Each row is a point on a tangle of strands that fork, close into loops and nearly touch. The rows are in no order.
Two points are linked if the straight distance between their rows is under 67.1. Some points are linked to none.
(965): [  5 -19 -23  10  11  -5   1 -12  14  13   0  20  10 -12  -8  29 -10  15
  10  -2   3 -12   3  10  16  15 -17   1   5 -10 -22 -27  -4 -22  20  -8]
(369): [-16  -8 -23  16  -5   3 -13  -6 -18  17  -1  23  10   3 -30 -11   1  -9
 -20  11 -10  19   1  10   3  14   3   4  -4  -7   1   6  11 -43  -4  -3]
(1241): [  4 -28   6  13 -14 -11 -11  -7   7  -3   4 -26 -12  -8  -2   9 -18   9
 -23  -4  15  34  14  -2   8  18  10 -12   9  11  -6 -18   0 -23   1  -4]
(897): [-17  28  -3  13   3   9  15   8  10   0 -20   7 -20  15   8  -8   5 -14
   2  17 -13  14 -24  -6  -9 -17   1  -8 -12  13  -5   9 -13  35  12  -1]
(1260): [ 17   7  14 -15   6   1  14  -2  -9   7  -8 -35  11 -14 -10  10 -18 -19
 -26  -2  -3  -9  -5 -11  -4   9 -23   1  17  18  33  29  19  -2 -21   7]
(114): [ 15 -13 -13  28  -8 -31  -7  -3  -8  16 -17   2  -2  -2  -7  28 -16   7
  -8  16  -1  21  -4   8  14  11  -8  -5  -8  -3 -15 -15 -17   8   6  -8]
(1123): [ 21  -1  -1 -15   0  43  -6 -14 -23  -2   2 -32  35   2   4   0 -10 -14
  -6  -1  -1 -15  12  -1  -6   3 -11 -14  -7  15  34  24  17 -25  -4  14]
(1396): [-18  17   2 -11   2  13  -8   5   6 -10  18  25  12   6  25  -6  11   7
  10 -13   3 -20   0 -10   6 -10   7  -2 -33 -17 -27   5   5   7  12   1]
(51): [ 17   8  11 -27   2   5  13  -6   3  13  -7 -26 -13   7   4  13 -15   8
 -11   5   3 -29   5 -10 -17  -8 -12  -9   8  24  42   6   2  -3  -5  -2]
(1181): [ -8  43 -13  12   6   5   8  16  10   1 -16  18 -18  11   7 -14  16 -24
   0  -7   1  14  -4   4   4  -8  -6   3 -20   4 -17  -2  10  33  24   2]
(83): [  5  24   2  26   7  -7  12  14   9  18 -13 -14 -26  13  10   4 -10 -13
   0  11  -7  19 -20 -19  -9  -1  -3  -6  -3  11  -6   6 -19  30   6  -3]
(1044): [  4   9  12 -27  -7  20   8 -13  -1   2 -11  -4 -12 -19  15  16   0 -11
 -10  10 -15 -12  -8 -13   7  -2  -5 -13  11  16  15  18  10  35 -17  -5]
(212): [-13 -26  -1   2 -24 -14  -6 -18 -11  -2   1 -11  -3   0   1   3  -2  14
 -18  -7  10  24  12  12   1   1  12  -6  -7   0   1 -20   4 -17  -7  -6]
(830): [ -3 -22  -6 -18  -7  -6   7   2  -4 -10 -11   1   8 -28   0   0  12  -8
 -15 -13 -11 -12  -1  11  14  -8  -4  -4   6 -20   7   8  25  16  -8  -3]
(99): [ 11   6  -4  17  11  -4   5   8  11  17   7  18 -15 -20  -2   8  -6   1
   8  -6   0   2  16 -12   6  28  -7  -1  22   0  -9 -20  12  -3  22  -8]
(1273): [  7 -26  -1 -13 -13  20  10 -15 -13 -15   6 -32  30 -12   5   6 -25  -7
  -4  -8  -3 -10   3 -12   3  11   4 -15   8  18   4  16  11   4 -15  15]
(1001): [  8  14 -11  -1  14 -16 -11  13   9  20  12  14  14  -1  12  28  10   4
   6 -20  12  -8  16  14  16  19  -4  11 -14 -18 -30 -26   3   7  14   6]
(1300): [ 15  -2   6  -8  -4 -13  20   3  -1  -7   8   7 -19 -17  -2   2   2  -7
  -1 -15  -3 -12  -5   8 -16  -7  -8   2  21   2  18  -7   6  20  -2  -6]
(484): [  5  11  -5  -5  15   0   4   3  14 -12   0   9  -3  -3   9  -3  20   3
  17 -22   9 -16   3  26   6 -24 -10  -9 -12 -39 -23 -16  15  22  17   2]
(560): [-11  -6 -10   4   7  12  16   3   4   3   1   0  13   8   5  -5   5  -2
  28  -7 -12 -11 -27  13 -14 -22   1  -5   1  -4 -12  -2 -14  14  29   3]
(378): [  2  13   2  -4  17 -15  -1   3  12  19  21  17   3   1  10   6  14  15
 -11 -20  21  -5  24   3  19  10   2  19 -19 -13 -12 -13  21  14   3  14]
(1103): [-20  17 -18   6   4   8  -3  -5   1   9  -1  44   8 -17  -4 -14  -2   3
   6   2   1  -2  20  -8  18  -1   4  -4  -9 -24 -14  12  15  -6  29  -1]
(76): [  5  -2 -28  12   3   2  -9   0  15   9   7  20   8 -16  -7  14 -10   1
  25   5  -1 -12  22  -6  25  28   2  -3  23 -13 -29 -17   1 -12  21  -3]
(449): [ -1 -40   1   8 -14  14   1  -3  -2  -7   8 -14   8  12   1  -6 -21   3
 -16   0  -4   7  -7 -10  -5   9  13 -11 -20  14  -8   7 -11 -21   1   9]
(626): [-13  -5  12 -20  -9   6   7   2   2  -7 -11 -24 -14 -16   0 -16  12  -9
 -19  -8   7   2  12   7  -7  -6  -5 -10  12  -2  34   5  17 -15 -25  -8]
(1405): [ -3 -28   2  -2  11  10 -11  -9  -7   2  13  11  11  -1  -8  -5   1  11
   0  -7  -9  -3 -11  13  -5 -15   4 -11   8 -24  -4   7  -5 -34  -1   6]
(297): [ 10   4   4 -17 -26  27 -18 -11 -17  -3 -18 -33  -4  24  20 -13   3  -4
 -25  17   0   6   3   3 -27  -9   4 -26 -22  13  31  18  -3 -19 -15   2]
(417): [-20  18   4  10  -5  17   4  -1   8  10  -8  12 -14   2  23 -10  -2   7
   1  16   4   5  14 -23  18   7   8  -1 -26  10  -7  -8  11  18  -1  -7]
(862): [  8  33 -34   7   6 -13   1   7  -8  32  -2   6  16   0   4  21  10  -7
   3  -9  11   8  29  19  17  17  -6   4 -19 -15 -27 -11   4  20  24   8]
(1370): [ -9 -18 -16   5   8  -8   0  10  21   9  18 -10   4   2   4  17  -1   7
  18  -8   3   1 -11   1   6   4   2  -7   0 -19 -24 -22  -4  21  13  -5]
(1014): [ -6  -5   0  13  -5   9 -11  14  -1   7  -5   6   5  -4 -11  -4  -8  -6
   0  17 -12   6  -3 -18  13  21  18   5   4  19   0  -2 -17 -25   3  -5]
(1102): [ 11  -1  25 -17   5   7  -7  -3  -6 -11   2 -13  12  -6   2  -2  18  -2
   8   2 -18 -16  -3   4  -4  -5   4   4  22   4  18  16  -9 -34 -22   1]
(690): [ -3  13  11  -1  25  11  -5  12  19  14  11  13  -1   1  31   4   7   5
   4  -8   0 -16   2 -19  10   9  -1 -10 -17 -11 -17 -12   4  -5   7   4]
(664): [-16 -31  -6 -10  11   4  -5 -14  -3  -4  14   6  11  -1  -8  -2  15  40
  -4 -13  13 -13  19  15  13 -14   0  16 -14 -27  -9   7  16 -15  -8  -5]
(567): [ -9   0  26 -10  17  14   1   0   6  -6 -11   1 -17   3   6 -14  23  16
  11  13   0 -24   7   0   5 -19  -2  13   0  -9  15   4   8 -13 -21 -10]
(711): [ 17 -16   4  24  -1 -15  -7  10  11  -1   1 -20  -9   5 -10   7 -28   2
  -7  13   9  20 -19 -16  15   6  10   0  11   9  -7  -7 -26  24   6   9]
(748): [ 21  -3  19   4  24   9  -2   2  15  -2   4   0  -3  -2  -4   6 -11   6
  14   1   3 -17  -5 -17   5   4   0   5  16  20   7  -9 -26 -21  13   4]
(1464): [ -2  12  12  12  -9 -19  -8  11   5   2   7  -2 -18  13  17  17  10  -3
   0   6  -8   8 -12   0   8   3  17  13  -2  15 -16  -5 -17  26 -12   4]
(1255): [-20 -31  -9 -21   2 -13  -3  -1  -9   2   9  -6   5  -5   1   9  16  18
 -15 -13  -2  -2  18  12  13  -8   7   1   2 -26   4   4  17   1 -17   6]
(228): [ 19  -3  19  -2 -12 -18  18   3 -10  -2  -3 -35 -20  -8  -5   4 -19 -13
 -25   3   3   2  -5  -7 -21   2  -9  -2  12  13  28  30   5   3 -30   5]
(982): [ 20  -7 -10  11  -2 -32  11  18  -3   3  12 -18 -12   4 -22  18 -18  -2
  -1  -7  10   1 -22   0 -24   9  -9  13  22   8   9   3 -13  25  -8  -1]
(840): [ -8 -32  15  -3   4  -5   1   1  23  -2   5 -20  -8  -7  -7   5   3  13
   2 -11  12  -4   7  11  -4   8  -8  12  15  13   5 -14   3 -36   1  -3]
(917): [  6  13 -37  10 -14 -19  -4   8 -15  25  -9  12   4  -3   5  29  -1  -6
  13  20  -3   2  37  14  23  21   1  -6  -7 -18 -19  -5 -11   9  14   3]
(1107): [ -5  16  15  18 -19  -1   3 -14  -4  -4 -29  -1 -12   8   0 -23  -1  -9
 -28  28   0  25  -5 -13  -6   0   2  -6 -18  21  10   4  -5 -26 -18  -5]
(1267): [-33  25   2  -5  -6  -7 -17   5  -4 -11  -1  31   7  13  -1 -19   5   9
 -10   6  -3  12  -3   7   7 -15  15  25 -30   4  -7  28  -1  20  14   0]
(1366): [-14  11   5  11 -17   4 -11  -6   0  -7  16  11   3   6  24   4  -5   8
  11   6   3   8  11 -22  20  16  21   6 -18  10 -31 -12   3  12   2  -1]
(1275): [ 31  -3   3  -2  13 -31   8  15   2  -6  14 -18  -4  -1 -31  11 -22  -2
  12 -13  15  -8  -7  -4 -23   2 -23  23  40   9  20  10  -4   1  -7   6]
(1134): [  7   9  -1  32   9 -13  -4  21  14  20  -3 -12 -15  -2   4   9 -10  -6
   3   9  -1  22  -9 -22  10  22   6  -5   5  -4 -13  -3  -7  23  12  -5]
(220): [ 19 -22  32 -12   7  32 -14 -12 -12 -12  -2 -22  14  -2   2  -5  -1   7
  10   1 -10 -15   4  13  -9  -4  -1  -2  12 -14   9  24  -2 -43 -12  -2]
(221): [  4   5 -29  16  -4 -30 -18  13  -1  18  -5   8   1  -4  -4  28  -5  -4
  -1  10  -5  16   8   1  33  23  12  -1   3  -8 -17 -10 -20   2  12   0]
(251): [-28  -9 -20   7   5  -9  -2   4  -1  10   7  11  13   3   5  14   6  10
   2  -7   0   6  -2   7   9  -4  10  -6 -20 -23 -21 -11  -1   2  15  -4]
(1167): [ -2   4   3  -5  12  15  12  -1   3  -3  -9  14   1  -1   1 -18   2   1
  16   0  -9 -11 -23  -4 -14 -27   0 -17   2  -6  16   7  -9   6  15   7]
(991): [-19  -3   8  -8  -8  27 -29  -4 -14   3   7  -7  -3   6   0 -19  11   1
 -20 -14   3  23  14   2 -12  -1   0  -2 -15  -6   8  10  -1 -52  -1 -10]
(1436): [  2   1   8 -28 -23  31   5 -30 -10  -8 -13 -13  -1  -4  17   2 -14  -1
 -14  20  -8  -3  -1  -7  -9 -13   3 -27  -5  25  17  15   5  16 -13   2]
(1468): [  9 -29   1  -4   2 -22  -7   9  28   5  16  -5 -14  -9 -12  25 -11  12
  -2  -6  11  10   5  -2   3  25 -11  18  19   3   1 -23   6 -16  14  -8]
(1198): [-13 -21  11 -12 -30  20   7 -16 -12 -25   2  -2   4   3  23  -6 -10   1
  -5  10 -12  -3  -8  -3 -12 -14   8 -13 -14  10  -8  16  -1  18 -14   5]
(878): [-23  26   9  -6   4  26  -7  -5   2   8   7  21   3   0   8 -18  10  21
   9   8   3  -9  17 -24  13   0   8  21 -17   9   1  -2  13  -1   2 -13]
(1321): [ 19 -35  -6  -8 -11 -20  -7   2   9  -6  16 -25  -4  -3 -15  21 -27  11
 -12  -1  16  19   1   5   2  15   3   1  18   4   7 -22 -11  -2   3  -3]
(1196): [-15   5 -18  -1 -11  -1 -24  -5  -2  -4  22  17  24   0  -1   8  -7  16
  15   1   6   2  23 -19  26  22  21  15 -10  -6 -32  -3   0  -6   8  -8]
(33): [  5  15  16  27 -17 -23  -5 -13  -3  -3  -6   1 -15  11  13  10   3  -3
   3  13 -11  11 -21   7  -1 -16   0   1   4  17 -25   0 -27  29   6  11]
(178): [ 23   4  21   0  18 -11  19  -5   6 -17 -13  10 -19 -17   2  -6   7   6
  11  -8   1 -17   0  17  -4 -15 -12  -2  27 -19  19   0   6   2  -6  -2]
(325): [  6 -23  -1 -25  -2  17  -1  -2   6 -18  18 -30  27 -12  -7   7 -32  -4
  11  -3   5 -15  -5 -17  13   4   5 -11  23  10   1   2  -7  16  -4  14]
(726): [  0  28 -14  19  12  12  -2  15   5  20  -7   6  12   2   3  -7  17 -11
  34   0  -3 -13  20   7  16  18   0   9   9  -7 -36  -9   8   6  21   6]
(215): [ -7 -12  -7  -3 -19 -29  -1 -16 -16   1   0   4  -2   1  12  19  -1  25
 -16   2  16  13  19  11  17   1   4   6 -25  -4  -1 -20  -3   7 -13  -8]
(1099): [ 17   1  14   5  14  -2  13   1  13   4  12  15 -19  -9   8   3   1   6
  10 -17   9 -10   0   4 -12  11 -13   8   8   5   3 -27   5  10  17  -7]
(1521): [ -2   0  11  14 -13 -19  13  -6  -2  -2 -13 -12 -24   4 -10 -18  -1 -16
 -23  10   7  21 -11  -2 -15   0   3   2  -6   9   9  -2   1 -12 -36  -4]
(1399): [ -3 -15 -17  -8  -6  -4   7  -5 -11   1   4   6  22   9  -9   7  -2   0
  14  -4 -10  -5 -22  22 -13 -11   7  -4   5   9   3 -14 -22  14   9   2]
(488): [  3 -23  -4 -10 -15   5  23 -14  -7  -8   1  -8  18 -20   8   7 -16  -9
  -4 -13  -5 -11 -13   0   1  -1   5 -22   6  -6  -1  10  14  28  -4   4]
(279): [ 11   5  29   3  33   7  -6  14  24   1   3  -7  -2  10  29   9  11   6
  29  -4  -3 -16  -3   4   5   2  -5  -2  -2 -19 -25  -9  -3  -1   3  13]
(761): [-10  17   2   9  13   6 -10  -7  -5  11  -2  31  -3 -17  -2  -7  11   9
   2   0  -5  -7  20 -10  21   6   4   5   5  -9  -2   7   7 -40  13  -3]
(52): [-35  -9 -22  -1   2  -4 -16  -2 -15   6   2  28  24  11 -14  -8  -3   9
 -11   5  -8  20 -11  19  -2 -13   5  -2 -23 -28  -9   8   5  -8  20  -6]
(62): [  5  -2   2  -2 -21 -16  11  -3  -4 -12  -1   9 -21  -5  12   1  -6  -5
 -10  -5  -4   5 -14  13  -3 -16   6  -7  -2  -3   1  -8   0  40  -4  -2]
(129): [-27   5   6 -11  -7  17 -22 -14 -19   2  17  20  10  -1 -15 -26   1  16
 -14 -10  11  16  18  -8  -3  -9   6  13 -15  -8   0   9   9 -34  11 -14]
(564): [ -7  49 -24   4   4  -1   3  11   0  16  -5   6   8   9  10  -4  17 -14
   3 -12   5  13  14  12  10   0   1   6 -23  -6 -30  -4  15  23  36  15]
(784): [-13   9 -10  18   8  -4   2   7  -4  15 -10  26   2  -7 -12  -6  15  -9
  11   7 -10 -12  -1  -5  11   9   7  15   4   2  -7   0  -2 -22   8  -9]
(730): [ -8  -8  18  -8 -31   5 -10 -17 -10 -37 -15   4 -12  -1  14 -24  -6   5
 -17  16  -2  17   2   4   0 -29   4 -19 -12   8   7  10   5  16 -11   7]
(1186): [  4  38   0  16   6 -16   7  21   1  19  -4  17 -22   1   1  -2  11 -15
 -11  -4   8   6  10 -11  10  24  -1  18  -3   0  -8  -7  12  21  -9  -4]
(1357): [-15  -3 -15  15 -16  -9  -9  -9 -17  -4 -15  36   7   2 -21 -21  -5  -9
 -21  13  -7  28 -10  15  -3  -1  11  -2 -20  -8   4   0   5 -18  12  -5]
(673): [ -3 -49  -9 -13 -23  18  -3 -15 -12 -17  16 -15  14   7  -3  -6 -13   3
 -12  -9  -2  -3  -4   8 -20   1   7 -12 -17  -6  -7   6   6 -19  -8   6]
(724): [ 19 -16  24  -9  16   8  -5   3  28 -18   8 -17   9  -4  21  20  -7  12
  36   0  -1 -22   2   0  10   8  -5  -4  24 -16 -13   2   1   3  -5   8]
(1445): [-26  19  18  19 -15  -1 -11  -8 -15  -3 -22  14   1  11   2 -27  -5   6
 -10  33  -8  20   0 -10   5  -3   8   3 -17  17  -1  11   2   0  -8  -4]
(984): [  0  22 -19   1  10 -23  17  11   7  -2  -9   3 -17   5  -8  -4  26 -21
   9 -13  -1  -4 -19   5 -20 -16 -13  12  17 -13  -7  -2  -4  25 -21  -8]
(811): [  6 -12   0   6  -8   7  11 -10 -10  -8  -3   5   1   9 -12 -25 -19 -15
 -16   9  -2  18 -15   5 -17 -14   7 -25 -17   5  26   9   0  -6   1  15]
(143): [ -9 -17  10  -3 -15  25 -11  -3  -7  -4   0 -12   2  -3  13  -4 -10   5
  -9   7  -2   1   2 -19  -4  18  14   1 -17  27  -7   4 -13 -36   5 -11]
(356): [-10 -17  11 -16   1   6  -4   2   7  -4  22  -6   0  -6  14   2   3  12
  11  -3  -9  -3   4 -16   1  -1  11  -9  10  -4   1  -8  -2  -4 -10  -4]
(1070): [ -2  13  -1 -23 -17  26 -16  -7 -18 -12  -9 -12   3  13   3 -25  18 -17
 -17  22 -12  16   3  -1 -18  -6   4 -14  -8   3  34  20  10 -17 -32  -2]
(1413): [-14  23   0  -7   5 -16  -1   2  -1  -8   2  25  -7   2 -16 -17  29   6
   0 -10   7  -7   6   3   5 -19   9  21   0  -5  12  -7   1  -2 -15  -4]
(1078): [-16  33 -27   8  -9 -17   0   4  -7  -3 -19  45   7  -8 -20 -16   3  -7
   1  10   2   4  20   3  16   1  12  11 -13  -3   1  13   7   9  21  -1]
(1237): [  8   9  -2  14  14  -7  26  17  -4  12   9  -9 -16  16 -14   7 -22 -12
   2 -10   4 -14 -17 -12 -16  -6 -13   9  14  22   9  12 -22  21  -1  11]
(237): [ -8   0  -6   4 -25 -25  -4 -11  -9 -20 -18  28  -4   4   9  -4  -3   8
 -12   7   2  18  -7  20   1 -20   7  -3 -22  -1  -4 -16  -5  25  12  -2]
(407): [  3  -3   5  -8   4  10  14  -7  14 -18  13   8   5  -3  21   0  10   1
  24 -16   6 -32  -9  11  -1  -7 -13 -17  -3 -22 -23  -9  12  22   0   4]
(1201): [ -3   3   3 -39  -9  29 -14  -7  -2 -19 -14  13   2  -1  11 -19  -4  13
  -3  10 -15 -16  -1 -16  -4 -28  -1 -24 -15  -6  19  10   7   0   0  -7]
(1264): [ 21   1  16  -6  12   4  -2  21  23   8  17 -17 -19   4   7  15 -12   3
   9   8   2  -7 -12 -14  -7  17  -8   6  16  15   9  -5  -6  30  -5   3]
(1365): [ 10   7  -9   0  -4  12  20  -9 -19 -10  -2   0  18   1 -19 -17 -10 -33
 -10   3  -7   1 -13   9 -11 -15   0 -13   5  11  32  24   5   8 -20  25]
(1475): [  6 -25 -19  -9  -3 -16  -6  -5  -4   3  10   0  15  -2 -14  26 -12  12
   6   2   2   7 -11  15  -2   4  -3  -2   3   2   8 -33 -27   5   2  -6]
(1500): [ -6  21 -25  24 -15 -19   4  -3 -10   3 -18   9   9  12  10  11   4  -6
  14  13  -7  19  -8  15   2   6   3   6 -10  15 -25 -14 -11  27  32  -6]
(660): [  9  12   2 -28 -13  19   2  -7  -4  -6 -25 -28  -1  -8   1  -8  13 -23
 -31   8  -5  -2   1  -2  -5   0  -6 -18   1  11  38  15  17  -6 -33  -8]
(122): [-12   6 -24   8  -5 -23   4  -4 -10  -4 -14  33   8  13 -26 -17   8 -15
  -8   3  -3  15 -21   7 -18  -6   3   3  -6  -4   7 -13 -11 -15  -7   0]
(629): [ 23   0  12  -5  14  -1  20 -13  -1 -17 -17  -1  -7 -17 -23 -14   0  -8
  -1 -10   6  -9  -2  15 -10 -21 -11 -12  27 -10  28   8   4 -25 -13   6]
(314): [ 26  20  -6   5  20  -1  10  28   8  10  12 -19 -19  12   1   9  14 -10
  17 -15  -1  -2 -21  11 -34   7 -29   7  27  -2 -12  10   7  38   1  -5]
(10): [ 19 -21  22 -12   9  -4  19  -5   5  -4   0 -25  17 -25   8  21 -20   4
   3 -11  -2 -23   4 -11   4   5 -22   1  23   1  10  25  20  -1   3  13]
(70): [  5   6   9 -21  10  33   6 -12  12  -4  -4  10  -6   3  18  -2   1  13
  15  12  -6 -32 -10  -7 -10 -21  -6 -22  -7   0  12  -5  -1  10   3 -10]
(427): [ 13  -8  16  14 -10   0   8 -14 -15   0  -2 -17  -4  12   2 -10 -21  -4
 -11  19  -5  16  -9  -9 -10 -15   5 -19  -1  19  14   9 -16   9 -14  23]
(1032): [ -4  11  -9  20  19  12 -18   4  13  15   6  12  15  -4  -3   7   8   6
  31   6   5 -17  23  -2  33  17   6  11  10 -17 -41   4   7 -14  16   4]
(1031): [ 23 -22  15 -24  13   1  -1   8  28 -15  16 -29  14 -14   4  19 -23   2
  16  -1  10 -21   1 -18  12   2 -11   2  32   0   6  11  -1   9   3  16]
(162): [  5  15 -27  20   4 -15  12  10   2  16  -8   9  -3   8  -4   3  10 -10
  14 -12  -5  13 -14   7  -7   7 -11   1  11   7 -17 -18 -11  23  28 -16]
(683): [-15  11  20 -21 -12   5  -3  -1 -10  -3   7  -4 -13  -1  22   0  11   9
  -7   0  -9   3   7 -10  -1  -7  16  -5   1  12  20  -4  -7   4 -18  -1]
(66): [  8 -17 -14  19  -9 -33  11  -4  -5  16 -11   0 -17  -8 -21  20 -11   2
 -21   5   5  14  -4   8  -2  20  -5  11  -3   6   6 -18  -1 -10  -3 -19]
(1352): [-18 -14 -15  -2 -13   7 -30  -8 -11  -6  18   5  12   1  -7   9 -13  17
 -11  -2   2  23  15 -15  16  15  15  -3   0   0 -23  -4  -5 -36   8  -5]
(1349): [ 20  -3  -4 -17  -5  32 -17   1 -15  -9   8 -49  26  11  -1   6 -16 -22
 -10   9   0   2  13  -9   7  10   1 -13   4  26  34  20  -2 -16 -17  22]
(273): [  5   7   3  15  10  -8  19   7   6  13  -2  -4 -10   7 -22  -2 -18 -14
  -8   0   7   0 -13 -25 -15   5  -3   9   5  34  12  -2 -21 -11 -11   2]
(144): [  8   6  -5  -6   6  -1  13  -2 -15   0   7  -3  20  11 -24  -7  -1 -25
   6  -4 -10 -13 -17   4 -21 -15   3  -1  19  12  21  10 -17 -12 -24  22]
(810): [  7 -12 -17  16  18 -13  12   0   2  18 -16  15   1   1 -14  21  17   6
  17   4   3 -13   2  21  11  16 -27  18  -2  -8  -8 -27  -4  -3  11 -16]
(189): [  7  15  -4  14  14 -36  -5  25  11  17   6  10 -17   4  -7  13  14  -7
   2 -11   4   3  -3 -10  -1  26  -8  28  12  -6  -9 -13   5   5 -10  -9]
(1161): [ -5   3  -3  18  22   7   2   5  15   8 -12  23  -2  -6 -11 -14  24  11
   8  -3  15 -18  15  11  27  -6  -6  18 -20 -17 -12  -5  23   4  13   0]
(1508): [-25   2  13 -27  -2  24 -19  -2  -7 -16   5  23   8   6  -2 -33  -3  16
  -6   2  -3   7   7 -14  -5 -26   1  -1 -21 -11  11  14   6  -5   7 -10]
(1346): [ 17  -4   4   5  26  -7  18  15   7   7  -3 -27   3  -7  -3  14   0 -12
  19  -8 -12 -26 -16   7  -5  -7 -15   2  26  -8   2  19  -5  23   1  12]
(223): [-21   0   8 -14 -23  21 -11 -10  -8 -15   4   4  -4   1  23 -11  -1  13
 -13  -6   7   4  10 -30  -8   7  10  -6 -32   6 -11   5   2 -27   7 -19]
(1334): [ -5  11 -17  -1   3 -14  18   7   6 -11 -17  22 -10   4 -18 -15  12 -28
  -6  -6  -3  -4 -30  -1 -20 -25  -1   4   2   0   6   2 -16   2 -14   5]
(681): [  8  -5   6   0   6   9  14   3  -4   5   7 -23   2  10 -21  -9  -9 -16
  -7  -2   3  -7  -5  -2 -16  -4  -1  -3  -1  22  28   8 -12 -32 -14  16]
(865): [  8   6 -11  -7  21 -21   3  10   3   5  -2   2  -4   2   3  16  28   9
  14 -14   5  -6   6  38   4 -14 -21   9  -2 -34  -8 -16   7  19   6  -3]
(1376): [  5 -43  -5 -17 -12  16  -3  -6  -2 -13  16 -37  20  -6  -3   7  -9  -4
  -6 -15   3  -3  11   8  -8  12   0 -19  15   3   5   8   9 -25  -5  10]
(710): [-17  -1   1   1 -23 -10 -19   2   0 -34 -18  27  -5  -1   2 -21 -13  12
 -18   2   3  20   7   2  12 -24  14 -10 -32  -1   0   3   5   9  10   2]
(1319): [ 18 -16   2  -8 -15  40 -28  -7 -12 -17  18 -41  18  19   7  -6 -17  -9
  -2   3  10  14  11  -7 -17   7   7 -14 -13  18  14  20 -13 -22  -3  14]
(1124): [-34   9 -22  17 -10  -9   1  -3   1  -4 -13  11   9   5  11  -4  -3   8
   1   9   6  17   3   5  12  -8  11  -5 -37 -19 -30   3   9  26  24  -5]
(719): [ 11  -1   7 -26 -14  40  -8 -25 -22 -17   2 -18  29 -18  10 -13   1 -16
  -8 -14  -5  -4   4   3 -13  -2  -5 -15   1   6  19  19  11 -22  -3  -2]
(1171): [  4 -16  19 -23 -15  39 -14 -18 -25 -11  13  -6  21  -2   0 -23   6  -4
   9  -6 -18  -6  -2  12 -15  -9  -2   4   3  -9   4  17  10 -20  -8  -6]
(240): [-13  19  10  -7  12  -1   8  11   6   4  -3  11 -22   8   4  -6  18  -3
  -1   8  -7  -7  -5 -12  -3  -7   3   6  -1   7  15  -6  -4   3 -22  -7]
(1097): [  2   4   8  16  20  13  13   1  21  -1 -14  23 -19 -11   3 -17   8   3
  13  -1   8 -17   0   2   6   1 -12   7  -6  -8  -5 -17  12   5  17  -6]
(1216): [ -6 -16  -4  18 -24  -3 -25  -5 -10   0  -7   2   8  -2  -3   1 -15   7
  -8  18  -6  22  11 -10  24  17  24   0  -2   2 -24   0  -7 -20   4   2]
(727): [ -2 -12  16  -3  -5 -15  11   8   8   4   5 -26 -24  -7  -7  -1  -1  -5
 -16   1   6  15   2  -7 -16   8  -4  -3  16   7  26  -3   3 -13 -28  -5]
(755): [ 15  13  12  12  30 -20   7  13  21   7   3   3 -20   2 -11   6   9  -4
  13  -3   1   1 -10 -20 -16  10 -17  17  27  -2   1 -13  -5  -8 -18  -7]
(1259): [-34  22   5  11  -2  -2 -16   4 -12   9   5  16  17  11  -2 -14   3  10
  -2  14  -7  22   5 -16  10   4  26  18 -14   2  -3  23  -5   8   4  -2]
(1138): [  1 -14  18  -7   4  26 -11  -5  -2  -1  -8 -23  -4   0   0 -12  14   2
  -7  -5  11  -5   6  17 -19  -3 -11 -11  -2  -1  17  11  -6 -56  -5  -6]
(69): [-10  14 -13   0  -2  -7  15   3  -7   2  -3 -14   0   5 -11  -2  13 -21
  14  -2 -18   8 -22   7 -16 -15   1  -3  31  -3   2   5  -7  35 -10  -1]
(1335): [ 16  16  -7  16  20   0   9  22  13  18   5 -13 -15  12   3  -2  15 -11
  13 -16  -1   8 -15  11 -15   4 -21   4   7  -8 -23 -17   6  26  24  -8]
(1112): [-11  -9  21  -2  15   5  -5  -2   1  -9  11   1   1  -4  10  -3  19  29
  17  -6   6 -16  17   7   9 -10   6  18   3 -11  -5  -7  10 -15  -8  -4]
(362): [ 13  -3 -14  -3  14   0  -2  18  22   3  16 -24   3   8   3  13   4  -3
  29 -11  -1   1 -14  12  -5   0  -6   1  21  -6 -18 -25  -6  36  24  -2]
(304): [  6 -22  11  10  17 -15   0   2  12  -2  -5  -1  -1   7 -21   9  15  10
  13   3   3 -13  -4  14   4  10  -1  31  19   9   0 -16  -2 -32  -8  -6]
(509): [ 25  16  27   1  27  -6   7   1  21   6  -8   0 -22   2   1   9  -1  11
   8   3   6 -16   0 -16 -14   4 -15   2  16  12  19  -6 -11 -29  -6 -10]
(1440): [  5   5  10   9 -18  -9  15 -12 -11  -6  -2  -4  -3   4  10   3 -17  -6
  -2  11  -7   6 -21   7 -12 -21   5 -15   9  10  -1  17 -20  38   0  18]
(600): [ -1   5  -7  -8  13 -32   6   8   3   5   8  11  -6   5 -15  12  29  12
   4 -10   8 -12  12  22   5  -7 -11  27   3 -15  10 -12   9  16 -20  -1]
(1391): [ -1  21 -10   8   0 -22   4   4  -2  19   5  17   2  -6   2   2  17   1
 -13  -5  13  -4  26  -3  21  20  20  27 -18   3  -2   6  14   7   0   8]

A piece is all that can be reached along the links. How many separate loops has the piece of each point below (a circle has one, a figure eight two, a Y none), and how many tips (points with one link)?
(1107) => loops 0, tips 3
(1014) => loops 1, tips 6
(1123) => loops 0, tips 4
(1198) => loops 0, tips 7
(564) => loops 0, tips 3
(122) => loops 0, tips 5

Name the points in between on the shortest way along the links from the first point to the second, in order.
(1399), (1349) => (560) > (1167) > (70) > (1201) > (1508) > (129) > (991) > (1138) > (220) > (1171) > (719) > (1123)
(726), (811) => (1032) > (76) > (99) > (1099) > (1300) > (62) > (1440) > (427)
(417), (1413) => (1366) > (1196) > (1352) > (1216) > (1014) > (143) > (449) > (673) > (1376) > (1273) > (488) > (830) > (1255) > (664) > (1112) > (567) > (240)
(629), (1044) => (178) > (1300) > (62) > (237) > (710) > (730) > (1198) > (1436)
(1097), (1275) => (1099) > (1300) > (62) > (1440) > (427) > (811) > (1365) > (144) > (681) > (273) > (1237) > (982)
